A landscape with many valleys, sampled at points; each row gives a point and its height.
From any point a ball rolls to the lowest of the 6 points nearest to it. It stops when none of these is lower. Distance is the straight distance between rows; heights are no part of it.
J_577 height 632: [ -9 -10 -20  -5  -8  27   8  22 -10  -2 -14]
J_387 height 506: [ 22  54   4  17  -2 -24  -1 -13  43 -34  22]
J_763 height 732: [ -8 -83 -18  -1  53 -13  12   7 -20  30 -21]
J_562 height 34: [-14 -29  43  -8  21 -26 -14 -27 -22  33  -4]
J_203 height 280: [-17 -30  24 -12  16 -13  -8 -10 -22  30 -11]
J_511 height 671: [ -4 -82  -3  -4  57 -17   8  -6 -21  35 -22]
J_924 height 564: [ -8  -9  -1 -10  -8  12   2  11 -15   8  -8]
J_319 height 604: [ -4  -4  47  -7   1 -32 -17 -34 -22  26  11]
J_754 height 745: [  0  55  -3  27  10 -32   3  -4  69 -56  31]
J_16 height 369: [ 21  37 -12  12 -17   2   0   1  24 -26   9]
J_306 height 479: [-23 -52  -6  -9  26   3   6  12 -21  25 -18]
J_468 height 616: [-11  -6  20  -7  -5  -4 -11  -9 -17  16  -1]
J_76 height 415: [ 28  52  17  13  -3 -35 -12 -26  21 -19  32]
J_822 height 550: [  4  17  15  -2 -14  -3  -8 -10  -7   2   4]
J_116 height 792: [  1  15  54  -6  -7 -34 -22 -41 -20  21  18]
J_136 height 401: [ 18  28 -25  11 -19  21   8  11  29 -31   4]
J_276 height 622: [  3  11 -31  -3 -21  37   8  21   6 -13  -8]
J_79 height 505: [ 21  31 -31  13 -14  27  11  17  41 -39   6]
J_487 height 886: [ -9 -12 -35  -7 -14  44  15  34  -8  -5 -13]
J_651 height 703: [ -3   0 -41  -4 -14  44  14  31  -1 -16 -10]
J_836 height 588: [ 16  29  -1   6 -15   4  -3  -3  10 -15  10]
J_75 height 509: [-19 -21  -9 -10   1  18   3  17 -18  13 -14]
J_262 height 266: [-17 -48  21 -10  29 -18  -4 -12 -21  32 -12]
J_444 height 431: [-20 -36   2  -9  15   3   3   8 -19  23 -16]
J_572 height 273: [ 18  24 -41  14 -18  39  14  25  32 -37  -7]
J_267 height 541: [  5   9 -38   0 -20  47  13  27  13 -25 -12]
J_19 height 282: [-22 -40 -29 -10   9  26  15  35 -19  15 -21]
J_91 height 397: [  6  19  35   0 -11 -23 -16 -31 -11  10  17]
J_927 height 399: [-13 -62   6  -8  42 -17   0  -5 -18  33 -19]
J_66 height 638: [  6  11 -17   1 -18  21   4  13   4  -9  -3]
J_377 height 35: [ 23  42 -15  17 -14   4   5   6  36 -35  11]
J_137 height 441: [-12 -23  51  -8  12 -35 -17 -37 -27  34   3]
J_857 height 580: [  5   7 -53   3 -23  56  20  36  13 -28 -15]
J_522 height 561: [-23 -35 -39  -9   4  36  15  38 -16   7 -19]
J_771 height 483: [-18 -26 -19 -12   4  23   9  24 -19  11 -15]
J_255 height 606: [  7  17  -6  -1 -17  10   2   3  -3  -9  -1]
J_427 height 518: [-16 -19   9 -10   2   1  -2  -1 -19  19  -9]
J_381 height 552: [ 22  57   5  22   4 -40  -4 -15  45 -38  30]
J_419 height 341: [ 16  38 -20  21  -8   7   9  12  56 -46  11]
J_32 height 503: [ 13  30  42   2 -12 -38 -19 -35  -8  10  25]
J_154 height 424: [ 21  48  -3  20  -6 -16   0  -8  44 -37  21]
J_963 height 482: [  1  11  25  -4 -10 -11  -8 -16 -14   8   8]
J_830 height 508: [-23 -59 -16  -6  32   7  10  19 -21  24 -21]
J_330 height 614: [ -3   8 -10  -4 -14  19   6  11  -5  -1  -6]
J_545 height 447: [ 17  50  -8  23  -3 -19   3  -2  53 -42  19]
J_977 height 432: [ 24  41   7   9 -12 -16  -7 -18  19 -18  19]
J_960 height 520: [ -5   0  37  -6  -2 -22 -13 -24 -18  23   4]
J_345 height 308: [ 20  36  29   3 -14 -28 -18 -29   0  -1  28]
J_129 height 390: [-18 -32  17 -12  15  -8  -1  -3 -21  26 -13]
J_242 height 466: [-23 -40 -11 -10  14  13   7  19 -20  21 -21]
J_228 height 407: [-10 -71  12  -7  52 -26   2 -14 -22  36 -18]
J_666 height 589: [ -5  -3   1  -8 -11  13  -1   7 -12   8  -5]
J_295 height 489: [ 14  25   7   0 -16  -5  -9 -10   3  -7  12]
J_601 height 823: [-14 -11 -49  -4 -16  51  19  42  -3 -10 -15]
J_171 height 112: [ -5   2  58  -5   0 -39 -23 -43 -25  27  15]
J_775 height 344: [ 23  40  21   6 -13 -23 -11 -22   7  -7  20]

Call two points neighbours if one is among the 6 nearest of the other. Go from one point of each pair to the other, from neighbour to neighbour, staying as low as possible. Name the highest point that can't be avoided.
J_171, J_19 | J_242
J_562, J_345 | J_137
J_377, J_171 | J_154
J_345, J_171 | J_91

Where does a ball stop that starts at each point below?
J_66 | J_377
J_255 | J_345
J_381 | J_345
J_822 | J_345
J_427 | J_562
J_468 | J_345
J_927 | J_562
J_129 | J_562
J_511 | J_562
J_330 | J_19
